Points on a hilly landscape, in no order, each with its height.
A ball rolls from a point to the lowest of its 2 nearest points, and stops where none of them is lower. Distance is the straight distance between rows; heights are no part of it.
Z_654 height 3.65: |  74 |  92 | 133 | 115 |  94 | 102 | 143 |  81 | 101 | 106 | 114 |  83 | 109 | 120 |  93 | 113 | 105 |  99 |  93 |  91 |  87 | 111 | 112 | 112 | 103 |  79 |  94 |  96 | 111 | 121 | 104 | 130 | 104 |  90 |  90 | 115 |  66 | 109 |
Z_512 height 4.20: |  71 |  91 | 123 | 101 |  98 |  96 | 115 |  93 |  91 | 115 | 109 |  94 | 112 | 107 | 107 | 115 | 109 | 102 |  90 | 113 |  88 |  97 | 130 | 118 |  95 |  80 |  85 |  93 | 102 |  96 | 117 | 135 |  93 |  93 |  83 | 104 |  92 | 103 |
Z_307 height 2.64: | 112 |  89 |  71 | 117 | 103 |  95 |  81 | 120 | 130 |  94 |  80 | 102 | 127 | 108 | 109 | 109 |  85 |  83 |  99 |  76 |  90 |  96 |  87 | 101 | 103 | 109 | 115 |  95 |  85 | 131 |  86 |  89 | 103 | 122 | 106 |  91 | 122 | 133 |
Z_13 height 6.50: |  80 |  87 | 108 |  91 | 100 |  88 |  96 | 114 | 106 | 114 | 109 | 110 |  93 | 127 | 108 | 120 |  97 | 104 | 105 |  80 | 111 |  99 | 104 | 129 | 106 |  93 |  95 | 140 | 106 |  80 |  97 |  98 |  94 |  80 | 111 | 118 |  86 |  76 |
Z_727 height 4.12: |  93 | 115 |  96 |  89 |  84 | 110 | 130 |  68 | 131 | 114 |  85 | 101 | 134 | 113 | 123 | 108 |  95 | 106 |  80 | 102 | 109 |  98 |  87 | 107 |  95 | 108 | 105 |  81 | 104 | 123 | 110 | 120 |  99 | 116 | 104 | 105 |  92 | 110 |
Z_472 height 3.17: | 100 | 103 |  96 | 113 |  89 |  89 |  85 | 106 | 124 | 127 | 106 | 113 |  69 |  94 | 100 |  86 | 101 | 106 |  96 |  99 |  97 | 113 | 120 |  84 |  99 | 114 | 134 | 121 |  98 |  88 | 105 |  95 |  80 | 119 |  97 | 103 |  88 | 119 |
Z_79 height 3.87: | 119 | 120 | 122 |  86 |  81 | 113 | 124 | 100 |  84 | 123 | 124 | 106 |  97 | 109 | 102 |  89 |  96 | 116 | 105 | 103 | 123 | 115 |  84 | 110 | 100 | 109 |  85 | 106 | 114 |  75 |  92 |  81 |  97 |  86 | 117 | 107 | 103 |  69 |
Z_964 height 3.98: | 118 | 100 | 120 | 112 | 127 |  98 | 141 |  96 | 100 |  80 | 104 |  96 | 127 | 118 | 108 | 110 |  87 | 108 | 111 |  87 |  84 | 112 |  80 | 114 |  99 |  96 |  85 |  71 | 104 | 117 |  75 | 112 |  82 | 114 | 113 |  83 |  82 | 100 |
Z_487 height 3.02: | 100 | 105 |  49 |  72 | 118 |  94 |  89 |  86 | 106 |  85 |  81 |  83 | 109 |  84 | 114 |  91 |  96 |  95 |  86 |  92 |  97 | 110 | 100 |  79 | 105 |  97 | 119 |  74 |  88 |  96 | 102 | 100 | 108 | 122 | 105 |  84 | 122 | 118 |
Z_202 height 7.16: |  98 | 101 |  92 |  89 | 112 |  83 | 111 |  90 | 104 | 129 | 100 | 113 |  70 | 101 | 127 |  83 |  99 | 120 | 106 |  88 | 121 | 100 |  89 | 109 | 120 | 100 | 113 |  94 | 113 |  76 | 108 |  98 |  71 |  93 | 131 |  81 |  84 |  96 |
Z_421 height 5.23: | 103 | 103 | 108 | 120 | 103 | 102 | 105 |  98 | 116 |  96 |  95 |  95 | 129 | 137 | 112 | 110 |  95 | 110 | 117 |  89 | 130 | 109 | 118 | 125 |  98 | 106 |  79 | 104 | 105 | 108 | 114 | 101 |  88 | 117 | 118 |  81 |  81 |  99 |
Z_661 height 7.83: |  88 | 107 | 105 | 115 |  96 |  96 |  84 |  95 |  86 |  93 | 121 |  85 |  70 |  85 |  81 |  91 | 108 |  90 | 100 | 119 |  93 |  93 | 118 |  96 |  94 |  82 | 111 | 121 | 101 |  74 | 111 | 116 | 113 |  89 |  76 | 114 | 101 |  93 |
Z_365 height 4.44: |  78 |  96 |  78 | 110 | 107 | 104 | 110 |  76 | 105 |  78 |  88 |  81 |  99 |  89 | 106 |  85 |  94 |  88 |  79 | 118 |  80 |  90 |  93 |  82 |  96 |  86 | 123 |  65 | 110 | 119 | 124 | 138 | 119 | 114 |  80 |  95 |  89 | 123 |
Z_99 height 5.01: |  93 |  92 |  78 | 106 | 105 | 111 |  93 |  75 |  79 |  80 | 101 |  95 | 113 |  86 | 108 |  80 | 110 |  96 |  91 | 124 | 105 |  89 | 115 |  81 | 113 |  86 | 106 |  74 | 109 | 102 | 134 | 137 | 110 | 116 |  67 |  93 |  93 | 138 |
Z_950 height 1.18: | 119 | 108 |  57 | 112 | 112 |  88 |  92 | 102 | 132 |  88 |  67 | 102 | 126 |  91 | 132 | 106 |  87 |  84 |  91 |  80 |  91 | 104 |  96 |  95 | 122 | 103 | 128 |  88 | 100 | 132 | 100 | 118 |  87 | 135 | 108 |  94 | 120 | 137 |
Z_982 height 8.53: |  98 | 105 | 100 |  73 | 109 | 121 |  96 |  95 |  90 | 103 |  96 | 117 | 110 |  95 |  66 |  90 |  93 |  93 | 100 | 119 |  99 | 102 |  93 |  84 |  67 | 112 |  80 |  94 |  81 | 121 | 103 | 100 | 125 |  88 |  78 | 101 | 135 |  91 |
Z_460 height 7.42: | 102 |  77 |  98 | 105 | 101 |  89 |  75 | 119 | 102 | 119 | 104 | 120 |  89 |  78 |  99 | 127 | 110 |  95 | 101 |  94 |  87 |  99 | 124 | 120 | 100 | 107 | 102 | 111 |  96 |  81 | 101 | 110 |  96 |  98 |  73 |  90 | 132 | 124 |
Z_211 height 8.34: | 107 | 116 | 101 |  91 |  72 | 133 | 115 |  94 |  91 |  92 |  92 |  92 | 122 |  92 |  82 |  92 | 101 |  93 |  92 | 110 | 100 | 101 |  89 |  91 |  71 | 110 |  76 |  75 | 101 | 128 |  96 |  92 | 125 | 107 |  83 | 102 | 121 |  96 |
Z_7 height 3.43: | 116 | 107 |  98 |  93 |  84 | 111 |  97 | 108 | 109 | 103 | 104 | 105 |  88 |  90 |  84 | 105 |  86 | 109 |  93 | 119 |  85 | 103 |  99 | 106 |  82 | 112 | 125 |  90 | 105 |  79 | 111 | 119 |  97 | 113 |  82 | 107 | 105 | 122 |
Z_516 height 6.99: |  84 |  74 |  97 | 119 | 120 |  87 |  90 | 122 | 121 | 102 | 101 | 104 | 114 | 117 | 106 | 128 | 106 |  92 | 103 |  82 |  80 | 109 | 114 | 115 | 103 |  90 | 109 | 128 |  88 |  91 |  96 | 119 |  87 | 105 | 100 | 119 |  97 | 122 |
Z_470 height 4.69: | 108 | 116 | 123 | 122 | 102 | 103 | 131 |  89 | 115 |  88 | 102 |  95 | 119 | 125 | 118 | 111 |  90 | 104 | 113 |  81 | 115 | 122 |  94 | 117 |  98 |  96 |  85 |  81 | 118 | 129 | 108 | 122 |  84 | 115 | 122 |  78 |  74 |  94 |
Z_926 height 2.89: | 100 |  99 | 132 | 107 |  94 | 128 | 140 |  84 |  83 |  88 | 125 |  84 | 111 | 116 |  82 | 107 | 115 | 101 | 108 | 105 |  83 | 106 |  93 | 110 |  90 |  73 |  87 |  72 | 104 | 117 | 122 | 124 | 114 |  97 |  95 | 108 |  77 |  87 |
Z_379 height 5.81: |  90 |  79 | 116 | 120 | 122 | 100 | 106 | 110 | 100 | 118 | 111 | 101 |  91 | 128 | 109 | 117 | 110 |  98 | 112 | 103 | 116 | 107 | 133 | 100 |  99 | 102 | 105 | 125 |  83 | 119 |  96 |  94 |  85 |  89 | 112 |  95 |  80 | 123 |
Z_712 height 7.67: | 104 | 108 | 104 | 119 |  93 |  95 | 103 |  97 | 122 | 102 | 115 | 113 |  85 | 101 | 112 | 115 |  92 | 116 | 101 |  99 |  96 | 110 | 110 | 130 | 103 |  97 | 110 |  94 | 122 |  77 | 127 | 139 |  87 | 110 |  90 |  86 |  68 | 123 |
Z_875 height 3.00: |  86 |  88 |  91 |  85 | 114 |  74 |  70 | 102 | 127 |  99 |  85 |  98 | 105 | 102 | 114 | 109 | 106 |  95 | 101 |  79 |  89 |  96 | 109 |  86 | 113 | 102 | 124 | 105 |  87 |  89 | 100 |  93 |  75 |  87 | 118 | 105 | 101 |  91 |
Z_886 height 7.45: |  94 |  96 | 113 | 108 | 101 |  78 | 119 |  91 | 109 | 124 | 112 | 112 |  92 | 109 | 125 | 100 |  92 | 122 | 107 |  86 | 114 | 110 | 101 | 120 | 117 |  85 | 106 |  95 | 122 |  82 | 122 | 132 |  78 | 115 | 109 |  77 |  81 | 105 |
Z_466 height 2.54: | 121 | 124 |  57 |  80 | 112 |  95 |  94 |  79 | 126 |  90 |  61 |  99 | 143 |  92 | 143 | 115 |  83 |  90 |  87 |  86 | 101 | 106 |  77 |  95 | 119 | 113 | 111 |  76 | 102 | 126 |  91 | 117 | 104 | 129 | 112 |  89 | 114 | 132 |
Z_443 height 5.30: |  62 |  83 | 112 |  99 |  89 |  95 | 131 |  92 | 120 | 123 |  77 | 101 |  98 | 115 | 115 | 112 | 112 | 109 |  86 |  88 | 116 |  97 | 109 | 112 | 105 |  94 |  99 | 101 |  99 | 116 | 104 | 105 |  94 |  76 | 125 | 103 |  62 |  91 |
Z_929 height 5.05: | 113 |  97 |  99 | 102 |  88 |  98 |  71 | 114 |  87 | 117 | 103 | 121 | 105 |  96 | 110 |  94 | 111 | 109 | 108 | 114 | 121 |  84 | 111 |  93 | 110 | 112 |  87 | 123 |  99 |  99 |  89 |  60 | 104 |  89 |  96 | 109 | 104 |  91 |
Z_783 height 8.71: | 110 |  96 |  96 |  81 | 104 | 114 |  83 | 110 |  92 |  92 | 107 | 130 | 111 | 101 |  70 |  97 |  97 | 104 | 116 | 127 |  93 |  76 | 102 | 109 |  77 | 109 |  71 |  97 |  83 | 123 |  98 | 104 | 108 |  96 |  75 | 118 | 129 | 107 |
Z_784 height 5.39: | 112 |  92 | 124 |  91 | 129 |  88 |  83 | 120 |  71 |  89 | 124 |  97 |  93 |  98 |  82 | 108 |  96 |  86 | 116 | 103 |  86 |  88 |  84 |  87 | 102 |  97 |  91 | 125 |  90 |  97 |  68 |  75 |  93 |  67 | 107 | 115 | 128 |  72 |
Z_778 height 8.16: | 116 | 117 |  79 | 100 |  84 | 117 | 102 | 103 |  88 |  81 |  77 |  98 | 115 |  85 |  90 |  78 |  91 |  99 |  88 | 106 |  92 |  93 |  96 |  88 |  88 | 116 |  89 |  81 |  95 | 121 | 101 |  91 | 120 | 134 |  73 |  88 | 118 | 117 |
Z_292 height 4.50: | 112 |  86 |  95 | 112 |  99 |  93 |  91 | 119 |  88 | 109 |  96 |  99 |  87 |  88 |  89 |  86 | 114 |  98 | 105 | 118 | 106 |  75 |  96 |  92 | 120 | 105 | 103 | 118 | 101 |  92 |  81 |  75 |  93 |  86 | 108 | 124 | 105 |  98 |
Z_831 height 6.51: | 102 |  94 |  92 | 101 |  84 |  89 |  86 | 130 | 137 | 123 |  82 | 127 |  83 |  88 | 127 | 106 |  97 | 118 | 104 |  89 | 116 |  91 |  94 | 128 | 115 | 106 | 109 | 112 | 118 |  71 | 115 |  82 |  88 | 106 | 107 |  97 |  97 | 105 |
Z_383 height 6.05: | 104 | 117 |  97 |  85 | 109 | 117 |  89 |  79 |  64 |  89 | 119 | 110 | 108 |  81 | 102 |  69 | 113 | 103 | 105 | 113 | 107 | 104 | 106 |  74 |  98 |  94 |  86 |  76 |  96 |  98 |  93 | 102 | 114 |  92 |  87 |  93 | 108 |  84 |
Z_542 height 6.97: |  78 | 101 | 111 |  79 |  94 |  93 | 110 |  86 |  89 |  80 | 101 |  64 |  80 |  91 |  75 |  93 | 100 |  78 |  96 |  97 |  79 | 109 |  92 |  84 |  98 |  75 | 108 |  94 |  88 |  88 | 101 |  92 | 120 |  81 | 119 | 116 | 104 |  71 |
Z_169 height 4.48: | 122 | 109 | 129 | 107 |  94 |  92 | 109 | 118 | 103 | 113 | 112 | 117 | 101 |  97 | 103 | 111 |  84 | 118 | 114 | 108 | 108 |  99 |  87 | 119 | 100 | 115 |  88 | 111 | 109 |  82 |  91 |  89 |  87 | 104 | 105 |  95 | 103 |  98 |
Z_993 height 1.99: |  85 |  93 |  79 |  89 | 119 |  84 |  78 | 103 | 110 |  79 |  74 |  87 | 121 |  86 | 105 | 111 | 103 |  80 |  98 |  91 |  78 | 101 | 116 |  93 | 110 |  95 | 114 |  93 |  83 | 100 | 103 | 109 |  96 | 104 | 103 | 101 | 120 | 113 |
Z_881 height 2.03: |  82 |  94 |  90 | 108 | 108 |  90 | 116 |  65 | 141 | 111 |  83 | 112 | 108 | 134 | 127 |  91 |  98 | 104 |  94 |  59 | 126 | 100 |  74 | 107 | 105 | 100 | 103 |  85 | 104 | 130 |  97 | 115 | 108 | 101 | 127 |  91 |  74 | 104 |
Z_125 height 1.92: | 116 |  98 | 136 | 113 |  85 | 127 | 140 |  96 |  81 |  93 | 119 | 103 | 111 | 113 |  87 |  96 | 107 | 111 | 108 | 115 |  94 |  93 |  85 | 103 |  84 |  92 |  77 |  78 | 105 | 114 |  91 |  96 | 104 |  88 |  99 | 102 |  75 |  85 |
Z_937 height 7.64: |  84 | 112 | 100 | 102 | 113 | 110 |  68 |  99 |  75 |  91 | 121 |  96 |  70 |  77 |  74 |  80 |  95 |  95 | 100 | 129 |  89 |  87 | 112 |  79 |  74 |  95 | 115 | 111 |  95 |  95 | 110 | 101 | 119 |  98 |  79 |  99 | 120 | 100 |
Z_255 height 2.70: | 111 | 118 | 100 |  86 |  92 | 102 |  99 | 102 | 110 |  83 |  87 | 105 | 122 |  90 | 105 | 126 |  81 |  97 |  91 | 102 |  86 | 107 |  98 | 114 |  88 | 119 |  94 |  83 | 106 |  88 | 100 | 123 |  93 | 121 |  86 |  89 | 120 | 114 |
Z_959 height 5.59: | 110 | 119 |  93 |  81 | 111 | 117 |  80 |  96 |  61 |  91 | 111 | 120 | 102 |  81 |  95 |  75 | 111 | 103 |  99 | 124 | 104 |  86 |  90 |  61 |  90 | 111 |  87 | 102 |  93 | 109 |  83 |  64 | 119 |  82 |  85 | 107 | 122 |  66 |
Z_422 height 6.77: |  78 |  85 | 114 | 111 | 113 |  81 | 107 | 118 | 111 |  97 | 104 |  96 | 102 | 115 |  84 | 127 |  94 | 100 |  99 |  69 |  77 |  99 | 104 | 113 | 101 |  81 | 102 | 135 | 101 |  90 |  86 | 105 |  87 |  93 | 105 | 119 |  91 |  94 |
Z_589 height 3.20: | 112 | 114 | 111 |  72 |  93 | 112 | 124 |  80 |  80 | 121 | 103 | 107 | 112 | 110 | 107 |  93 | 106 | 124 | 105 |  99 | 111 |  98 |  97 | 106 |  98 | 103 |  80 |  85 |  89 |  98 |  98 |  93 | 104 |  93 | 112 | 111 | 100 |  76 |
Z_814 height 3.93: |  89 |  97 | 116 |  82 |  77 | 113 | 109 | 106 | 104 | 110 |  99 | 107 | 113 | 114 |  87 | 107 | 103 | 110 | 103 | 115 | 107 |  94 | 113 | 107 |  82 | 106 |  71 | 109 |  89 | 103 | 100 |  90 | 107 |  87 | 102 | 120 | 102 |  80 |
Z_816 height 7.40: |  92 | 122 |  92 |  87 | 101 | 108 |  77 | 100 |  67 |  83 | 107 |  83 |  68 |  63 |  71 |  64 |  98 |  86 | 112 | 129 |  86 |  91 |  92 |  65 |  89 |  80 |  99 | 105 |  80 |  97 |  92 |  79 | 129 |  91 |  96 | 112 | 129 |  89 |
Z_664 height 5.96: | 115 | 104 | 104 | 113 | 108 | 114 |  90 |  94 |  70 |  94 | 124 | 113 | 115 | 117 | 100 |  84 | 106 | 106 | 105 | 104 | 117 |  84 |  99 |  99 | 111 | 103 |  78 |  96 | 102 |  87 |  94 | 106 | 101 | 101 |  79 |  98 | 103 |  88 |
Z_129 height 3.46: | 103 | 115 |  84 |  84 |  85 | 103 | 115 |  93 | 115 | 101 |  81 | 104 | 122 |  86 | 119 | 109 |  88 | 101 |  87 |  96 |  97 |  97 |  82 | 112 | 102 | 113 | 103 |  63 | 112 | 106 | 110 | 114 | 103 | 110 |  98 |  87 |  95 | 105 |
Z_802 height 3.73: | 116 | 105 |  62 |  80 | 100 |  94 |  79 |  95 | 101 |  80 |  88 |  88 |  85 |  71 | 106 |  76 | 106 | 101 | 102 | 105 | 108 | 111 | 111 |  69 | 109 | 104 | 120 |  86 |  90 |  82 | 118 |  87 | 106 | 123 |  95 |  91 | 102 | 118 |
Z_718 height 7.78: | 125 | 104 |  94 | 105 |  89 |  98 |  66 | 118 |  91 |  99 | 108 | 110 |  82 |  59 |  81 |  98 |  87 |  91 | 110 | 108 |  75 |  87 |  85 |  99 |  80 | 111 |  95 | 107 |  96 |  86 |  86 |  89 | 105 | 109 |  66 |  97 | 142 | 112 |
Z_606 height 6.71: |  90 |  99 | 113 |  91 | 120 |  86 | 117 |  87 |  89 |  96 |  91 |  68 |  92 | 102 |  97 | 103 | 101 |  83 |  98 |  97 |  90 | 121 | 115 |  85 | 100 |  88 | 110 |  88 |  83 |  98 | 102 | 100 |  90 |  90 | 122 |  97 |  96 |  96 |
Z_832 height 7.60: |  96 |  90 | 104 |  92 |  91 |  94 |  58 | 130 | 100 |  99 |  97 | 111 |  84 |  71 |  82 | 120 |  95 |  84 |  97 | 101 |  76 | 102 | 112 | 108 |  84 | 102 |  99 | 124 |  88 |  84 |  97 |  89 |  99 |  94 |  77 | 107 | 141 | 102 |
Z_809 height 2.32: | 127 | 108 |  86 | 114 |  90 |  97 |  64 | 113 | 124 | 110 | 101 | 120 |  71 |  83 | 108 |  90 |  93 | 113 | 100 |  88 | 107 | 114 | 102 |  84 | 107 | 125 | 127 | 120 | 113 |  94 | 103 |  73 |  90 | 116 |  95 |  95 |  97 | 106 |
Z_209 height 4.52: |  95 | 106 | 114 |  77 |  84 | 117 | 104 | 102 |  84 |  98 | 115 | 108 |  95 | 115 |  73 |  95 | 103 |  99 | 118 | 122 | 113 |  97 |  88 |  99 |  89 | 101 |  68 | 121 |  97 | 107 |  86 |  75 | 116 |  65 |  93 | 123 | 116 |  53 |
Z_864 height 5.53: | 110 | 108 | 105 | 117 |  88 | 118 |  79 |  96 |  96 |  97 | 104 | 109 | 104 | 108 | 101 |  84 | 106 | 117 |  96 | 100 | 131 |  80 | 116 |  94 | 103 | 111 |  88 | 123 | 107 |  95 | 108 |  80 | 103 | 103 |  96 | 106 |  84 |  86 |
Z_35 height 4.77: |  85 |  90 | 108 |  95 | 108 |  97 | 128 |  92 | 138 | 116 |  79 |  95 | 124 | 120 | 130 | 124 | 106 | 103 |  88 |  95 | 100 |  97 | 100 | 126 | 111 | 105 |  99 |  92 |  92 | 122 | 104 | 115 |  81 | 100 | 118 | 106 |  73 | 110 |
Z_222 height 5.68: |  78 | 100 | 101 | 100 |  83 | 102 | 125 |  86 | 111 | 113 |  84 |  87 |  88 | 114 | 109 |  88 | 108 | 107 | 103 |  83 | 127 | 111 | 108 | 107 | 113 |  91 |  94 |  91 | 108 | 107 | 111 | 100 | 105 |  92 | 130 |  98 |  71 |  80 |
Z_345 height 5.82: | 100 | 110 | 120 | 121 |  92 | 121 |  99 | 112 |  94 |  65 | 115 |  86 | 107 |  93 |  80 | 102 |  84 |  89 | 101 | 127 |  82 |  90 | 101 | 108 |  76 |  96 |  90 |  86 |  88 | 118 | 106 | 123 | 113 | 111 |  83 | 111 | 102 | 126 |
Z_465 height 3.80: |  78 |  91 |  73 | 112 | 110 |  90 | 102 |  86 | 115 |  87 |  81 |  84 | 110 | 101 | 117 | 102 | 107 |  80 |  86 | 105 |  90 | 110 |  96 | 100 | 102 |  89 | 126 |  78 | 114 | 108 | 122 | 160 | 102 | 108 |  99 |  91 |  85 | 134 |
Z_577 height 8.15: | 115 | 108 | 113 |  97 | 102 |  87 | 104 | 114 |  80 |  86 | 122 |  95 |  62 |  87 |  83 | 101 |  99 |  96 | 104 | 108 | 100 | 110 |  79 |  93 | 114 |  94 | 113 | 102 | 120 |  66 |  81 |  73 |  89 |  82 | 113 |  95 |  93 |  75 |
Z_359 height 3.61: | 108 |  90 |  85 | 115 | 106 |  87 | 108 | 103 | 109 |  94 |  87 |  89 | 120 | 112 |  97 | 113 |  80 |  82 |  87 |  68 |  82 | 107 |  74 | 100 |  95 | 108 | 113 |  87 |  92 | 123 |  80 | 100 |  97 | 117 | 115 |  77 | 100 | 115 |
Z_368 height 6.22: | 104 |  91 | 111 |  93 | 116 |  79 |  90 | 119 | 100 | 115 | 117 | 111 |  89 | 109 | 108 | 130 |  94 | 109 | 119 |  90 | 102 |  93 |  93 | 129 | 120 | 103 |  95 | 145 | 120 |  71 |  89 |  69 |  89 |  74 | 116 | 102 | 101 |  73 |
Z_334 height 7.99: |  97 | 102 | 115 | 106 | 100 |  87 |  98 | 104 |  72 |  89 | 117 |  81 |  66 |  92 |  80 | 104 | 108 |  90 |  98 | 113 |  97 |  93 |  85 | 107 | 111 |  87 | 103 | 130 | 118 |  61 |  91 |  98 | 108 |  73 |  98 | 116 |  95 |  73 |
Z_598 height 5.38: | 117 |  77 | 136 | 119 | 107 |  94 | 127 | 117 | 109 | 113 | 117 |  95 | 101 | 120 |  98 | 123 | 100 | 106 | 108 |  99 | 106 | 124 | 128 | 113 |  96 |  98 |  92 | 126 | 100 | 108 | 102 |  96 |  74 | 104 | 103 |  87 |  72 | 125 |
Z_10 height 3.30: |  99 |  95 |  88 |  99 | 108 | 100 |  95 |  73 | 122 | 107 |  93 | 105 | 122 | 136 | 116 |  87 | 110 | 104 |  85 |  77 | 121 |  93 |  82 |  93 | 105 | 106 | 107 | 101 |  82 | 119 |  89 | 101 | 110 | 100 | 130 | 112 |  93 | 103 |
Z_294 height 5.02: | 112 | 117 | 117 |  80 |  91 | 110 |  88 | 100 |  67 | 106 | 116 | 116 |  96 |  93 |  94 |  93 | 112 |  97 | 112 | 135 | 119 |  89 |  82 |  81 |  92 | 112 |  71 | 125 | 118 | 112 |  75 |  65 | 109 |  63 |  91 | 115 | 117 |  56 |
Z_523 height 4.31: | 114 | 104 |  87 | 101 | 107 |  93 | 113 | 107 |  92 |  92 |  78 |  93 | 121 |  99 |  99 |  87 |  88 |  90 |  96 |  73 |  85 | 103 |  70 |  95 |  97 |  96 |  96 |  69 |  90 |  96 |  62 |  94 |  92 | 119 | 118 |  94 | 116 |  99 |
Z_803 height 3.84: |  95 |  98 |  95 |  97 | 111 |  89 |  66 | 100 |  92 |  90 |  94 |  95 |  88 |  91 |  91 |  86 | 104 |  98 |  97 | 100 |  92 |  88 | 102 |  68 | 108 |  97 | 117 | 110 |  88 |  85 |  80 |  88 |  93 |  89 | 105 | 110 | 106 |  83 |
Z_471 height 6.81: |  85 |  92 |  85 |  92 |  93 |  93 |  87 | 107 | 126 | 129 |  79 | 124 |  96 |  95 | 135 |  98 |  88 | 117 | 106 |  74 | 112 |  94 |  83 | 120 | 119 | 102 | 108 |  87 | 109 |  91 | 119 |  97 |  80 | 101 | 115 |  77 | 107 | 102 |
Z_807 height 4.88: | 105 |  99 | 111 |  92 | 120 |  91 |  97 | 109 |  82 |  83 | 104 |  94 | 120 | 109 |  83 | 103 |  88 |  95 | 111 |  73 |  81 |  95 |  75 |  97 | 101 |  95 |  92 | 106 |  85 |  92 |  65 |  81 |  95 |  99 | 114 | 109 | 125 |  85 |
Z_259 height 4.75: | 111 |  87 |  77 | 112 | 110 | 112 | 109 | 106 | 115 |  98 |  97 | 104 | 109 | 129 | 106 | 111 |  94 |  99 | 106 |  94 | 123 | 101 | 108 | 115 |  97 | 121 |  94 | 104 |  92 | 103 | 101 | 104 | 109 | 116 | 108 |  84 |  99 | 115 |
Z_77 height 6.42: | 106 | 114 | 116 | 105 | 122 | 107 | 112 |  91 |  63 |  81 | 109 |  73 |  97 |  88 |  96 |  85 | 108 | 101 | 109 | 109 |  88 | 109 | 111 |  77 |  95 |  87 | 100 |  73 |  83 | 105 | 100 | 104 |  98 | 100 | 108 |  99 | 109 |  86 |
Z_390 height 7.24: | 105 |  75 |  80 | 118 | 113 |  88 |  82 | 120 | 115 | 117 |  94 | 106 | 105 |  93 | 109 | 130 | 107 |  94 | 111 |  75 |  78 | 108 | 118 | 130 | 108 |  95 | 109 | 116 |  90 |  94 | 108 | 124 |  98 | 107 |  78 |  85 | 126 | 137 |
Z_136 height 3.85: |  89 |  94 |  93 | 114 |  93 |  99 |  94 | 108 | 122 | 116 |  93 | 107 |  91 |  89 |  99 | 102 | 102 |  99 |  78 | 118 |  93 |  99 | 117 |  87 |  96 | 112 | 129 |  96 | 107 | 103 | 116 | 108 |  88 | 114 |  86 | 100 |  75 | 128 |
Z_644 height 8.33: | 102 | 106 | 119 | 112 |  94 |  73 | 113 | 102 | 101 |  91 | 123 |  92 |  65 |  91 |  79 | 101 |  97 |  99 | 101 |  94 |  80 | 120 |  92 |  91 | 102 |  93 | 130 | 114 | 129 |  83 |  97 |  99 |  80 |  97 | 112 |  91 |  68 |  86 |
Z_941 height 3.07: | 117 | 106 | 124 |  90 | 101 | 111 | 144 | 104 |  86 |  73 | 110 |  99 | 107 | 104 |  92 | 114 |  91 | 107 | 108 |  89 |  86 | 110 |  64 | 114 |  73 |  97 |  80 |  77 | 105 | 102 |  73 |  87 |  97 | 105 | 114 |  98 |  83 |  72 |
Z_137 height 6.15: |  81 |  88 | 108 | 102 |  71 | 100 | 111 | 122 | 128 | 125 |  91 | 105 |  84 | 113 | 108 | 107 | 100 | 112 |  99 |  93 | 122 |  90 |  86 | 130 | 111 | 108 | 100 | 125 | 123 |  80 | 110 |  87 |  95 | 100 | 119 | 102 |  77 |  82 |
Z_326 height 4.35: |  85 |  86 |  70 |  80 |  95 |  98 |  78 | 111 |  99 |  93 |  80 |  94 |  84 |  79 | 106 |  87 | 121 | 111 |  95 | 120 | 107 |  94 | 129 |  84 | 114 | 107 | 107 | 108 |  83 |  81 | 114 |  90 | 106 | 101 |  95 | 112 | 109 | 119 |
Z_168 height 5.45: |  98 | 102 | 102 | 121 |  89 | 123 |  90 | 100 |  78 |  73 | 114 |  88 | 105 |  90 |  91 |  83 | 100 |  96 |  93 | 123 |  96 |  94 | 125 | 104 |  95 |  94 |  93 |  80 |  98 | 113 | 133 | 123 | 120 | 116 |  67 | 102 | 100 | 129 |
Z_395 height 5.92: |  90 | 107 |  90 | 105 |  77 | 118 |  82 |  91 |  94 | 114 |  84 |  99 |  91 | 108 | 105 |  73 | 125 | 105 |  87 | 106 | 130 |  95 | 135 |  79 | 107 | 102 | 103 | 112 | 103 | 103 | 122 |  81 | 107 |  96 |  96 | 103 |  82 |  89 |
Z_196 height 7.18: |  84 | 108 |  90 |  77 |  85 | 115 |  88 |  90 |  72 |  83 | 100 |  80 |  80 |  85 |  66 |  73 | 108 |  94 |  96 | 107 |  95 | 102 | 106 |  74 |  93 |  83 |  93 |  93 |  80 | 100 | 109 |  89 | 127 |  75 | 100 | 115 | 120 |  71 |
Z_651 height 6.07: |  85 | 114 |  95 | 101 |  78 | 112 | 104 |  85 |  84 | 102 |  90 |  76 |  85 | 101 |  90 |  85 | 124 |  94 |  91 | 101 | 121 | 118 | 129 |  93 | 101 |  96 | 100 |  99 | 104 |  96 | 120 |  93 | 119 |  89 | 106 |  93 |  84 |  71 |
Z_90 height 4.07: |  99 |  92 |  79 |  82 | 107 | 110 |  94 |  85 | 124 | 120 |  97 | 109 | 105 | 126 | 105 |  93 |  95 | 105 |  98 |  90 | 114 | 103 | 104 |  87 | 110 | 117 | 105 | 104 |  84 | 105 |  98 |  95 | 111 |  94 | 106 | 107 | 102 | 104 |
Z_97 height 7.96: | 119 |  97 |  94 | 110 |  92 | 103 |  96 | 112 |  78 | 107 |  99 | 107 |  91 |  65 |  87 |  85 |  96 |  95 |  98 | 121 |  95 |  87 | 103 |  93 |  92 | 108 |  87 |  97 |  97 | 102 |  99 |  84 | 116 | 123 |  62 |  86 | 137 | 129 |
Z_131 height 4.94: | 116 |  92 | 131 | 112 |  95 | 100 | 105 | 115 |  87 | 111 | 122 | 102 |  88 |  97 |  85 | 117 | 101 | 103 | 101 | 112 |  91 | 109 | 110 | 113 |  97 |  95 |  91 | 121 | 110 |  93 |  85 |  91 |  83 | 105 |  91 | 102 |  94 | 106 |
Z_677 height 5.80: | 110 |  98 | 114 |  89 | 118 |  80 |  89 | 116 |  82 | 107 | 125 |  97 |  84 | 107 |  94 | 130 | 101 |  96 | 118 | 108 | 103 |  97 |  82 |  97 | 105 | 101 |  90 | 148 | 102 |  98 |  70 |  58 | 103 |  67 | 105 | 105 | 117 |  61 |
Z_685 height 2.78: |  84 |  91 |  81 | 119 | 113 |  92 | 124 |  66 | 129 | 104 |  81 | 101 | 107 | 119 | 121 |  89 | 109 |  85 |  86 |  82 | 113 |  98 |  87 |  99 | 117 |  95 | 119 |  77 | 114 | 130 | 111 | 137 | 106 | 105 | 103 |  84 |  68 | 125 |

For each start below, name the point where the ball stops.
Z_97 | Z_950
Z_13 | Z_950
Z_77 | Z_589
Z_395 | Z_993
Z_664 | Z_993
Z_651 | Z_255
Z_644 | Z_589
Z_577 | Z_589
Z_168 | Z_881

Call two points neighbours if one is among the 2 nearest of the other. Go from one point of each pair to the other, from neighbour to neighbour, staying as low as possible. Name the highest point that can't be avoided.
Z_809 / Z_255 | Z_136
Z_950 / Z_137 | Z_13
Z_881 / Z_125 | Z_421
